Each row is a point on a landscape with many valleys, with its height.
From any point a ball rolls to the lowest of the 5 points nearest to it. It stops when none of these is lower. Distance is the straight distance between rows; heights are no part of it.
<495> h=46.0: [168 110 132 119 155 156 137 103 110 155]
<14> h=49.3: [200 119 125  84 130 154 133  90 128 125]
<128> h=37.1: [157 126 148 107 122 149 119 106 141 112]
<713> h=45.6: [157  95 177 113 149 116 146 115 114 193]
<468> h=44.7: [152 120  93 141 154 161 136 106 102 135]
<531> h=52.2: [129 129 105 151 140 153 129 124 118 122]
<171> h=68.6: [124 139 172 103  87 128  92 124 177  73]
<47> h=27.4: [145  91 142 141 173 129 160 123  89 199]
<50> h=42.4: [141  84 176 111 153 100 167 140 110 204]
<121> h=57.0: [174 132  45  91 120 143 136  96 117  98]
<424> h=63.8: [ 68 161 107 187 124 112 118 156 125 124]
<724> h=59.4: [ 79 138 130 184 135 103 150 168 120 146]
<395> h=50.9: [110 150 134 117  99 133  92 125 161  75]
<579> h=21.8: [108 113 183 143 120 107 137 154 143 131]
<172> h=50.4: [149 139 106  96 108 142 110 107 145  85]
<779> h=30.0: [131 121 102 163 163 145 144 124  99 151]
<193> h=46.3: [178 117  98 116 158 167 138  94 104 145]
<95> h=74.3: [ 66 135 167 165 107  85 149 185 145 121]
<493> h=68.3: [ 83 121 182 136 110  82 161 191 148 135]
<697> h=45.7: [133 101 179 131 137 121 146 130 126 154]
<251> h=68.7: [ 65 159 134 171 107  99 114 163 142 113]
<386> h=76.5: [100 138 130 164 129 127 117 138 127 118]
<184> h=23.3: [116 149 109 122 108 137  95 121 147  82]
<621> h=50.3: [179 129  94  93 125 155 126  99 130 109]
<585> h=71.1: [ 88 176  64  93  89 110  61 127 141  58]
<667> h=13.4: [135 112 100 172 175 143 156 125  82 176]
<501> h=62.7: [104 132 114 176 142 129 135 141 108 140]
<364> h=37.4: [151 128 156  97 105 143 105 110 157  92]
<390> h=40.7: [146 115 119 148 155 151 140 112 103 147]
<58> h=54.6: [140 129 106 125 126 150 115 112 129 108]
<109> h=54.3: [133 151  92  89  99 133  97 113 152  68]
<560> h=52.7: [105 154  80 138 121 141 102 124 131  91]
<182> h=31.7: [126  96 133 144 170 108 184 153  82 214]
<350> h=63.9: [108 131 158 131 106 127 113 134 154 102]
<620> h=48.2: [107 106 179 128 134  96 171 169 124 170]
<694> h=55.0: [232 115 129  67 142 159 139  79 118 162]
<438> h=76.2: [ 75 150 152 159 104 103 111 155 155 105]
<693> h=74.0: [130 158  57 111 109 138  99 111 131  78]
<582> h=62.6: [124 150 108  76  81 124  81 120 169  56]
<571> h=44.0: [106 113 152 154 148 107 163 159 110 167]
<264> h=44.9: [170 131 117  81 102 144 117 104 154  84]
<372> h=59.5: [148 138  69 119 133 154 121 107 120 103]
<497> h=54.5: [ 96 128 114 183 154 114 159 156 102 160]
<739> h=64.7: [ 96 145  98 181 138 129 123 138 115 128]
<735> h=62.3: [120 117 146 154 139 132 134 133 124 138]
<581> h=83.2: [ 97 142 142 151 114 128 107 137 142 109]
<158> h=48.3: [ 94 161  96 134 108 132  81 131 146  82]
<502> h=18.7: [145 117 180 113 114 138 120 118 151 113]
<176> h=66.8: [ 42 185 117 183 102  95  92 162 140 111]
<166> h=51.3: [168 124  68 110 141 159 136  96 108 118]
<25> h=45.8: [133  75 163  90 153  87 183 157 102 247]
<773> h=64.8: [ 85 131 157 164 122  95 153 176 131 137]
<82> h=49.2: [182 102 178  99 147 141 136 102 122 177]
<470> h=43.9: [183 130 150  74 105 151 112  97 153 103]
<108> h=29.0: [ 82 173  85 155 116 128  93 129 133  98]
<173> h=46.5: [124 121 188 122 108 124 117 130 163 113]
<163> h=32.4: [137 101 150 144 158 130 152 124 106 171]
<441> h=69.6: [ 83 124 196 141 102  85 138 174 156 120]
<411> h=44.8: [162  83 174 105 156 112 160 119 108 223]
<644> h=48.6: [133 128 145 125 118 143 116 121 141 105]
<100> h=56.0: [ 85 125 140 174 134 102 156 162 121 143]
<289> h=50.5: [209 118 115  86 147 162 140  89 113 146]
<142> h=74.9: [106 169  53  68  80  94  71 120 145  55]
<27> h=42.0: [158 111 110 140 173 160 144 108  97 156]
<205> h=62.4: [157 141  44  97 117 141 122 100 122  87]
<94> h=65.6: [105 167  90  94  86 119  73 122 158  58]
<302> h=47.5: [146 119 134 135 148 148 130 111 119 138]
<657> h=36.7: [118 101 155 141 156 102 173 157 102 188]
<743> h=47.1: [147  95 191 112 142 115 151 129 126 184]

For each start below, name the point where the ball stops.
<495> -> <667>
<531> -> <667>
<121> -> <502>
<468> -> <667>
<302> -> <667>
<470> -> <502>
<95> -> <579>
<14> -> <502>
<94> -> <184>
<142> -> <184>

Two balls start at each pair of points below. Name the first point that both come to, or write none.
<289> and <27> -> <779>
<193> and <694> -> <779>
<438> and <386> -> none

Call two points neighbours if one is among the 5 nearest of the other. Go from one point of each pair to the other, from neighbour to neighbour, staying as low as possible. Name the highest point that can't be avoided.
<579> and <502> -> <173>
<502> and <184> -> <172>
<579> and <667> -> <697>
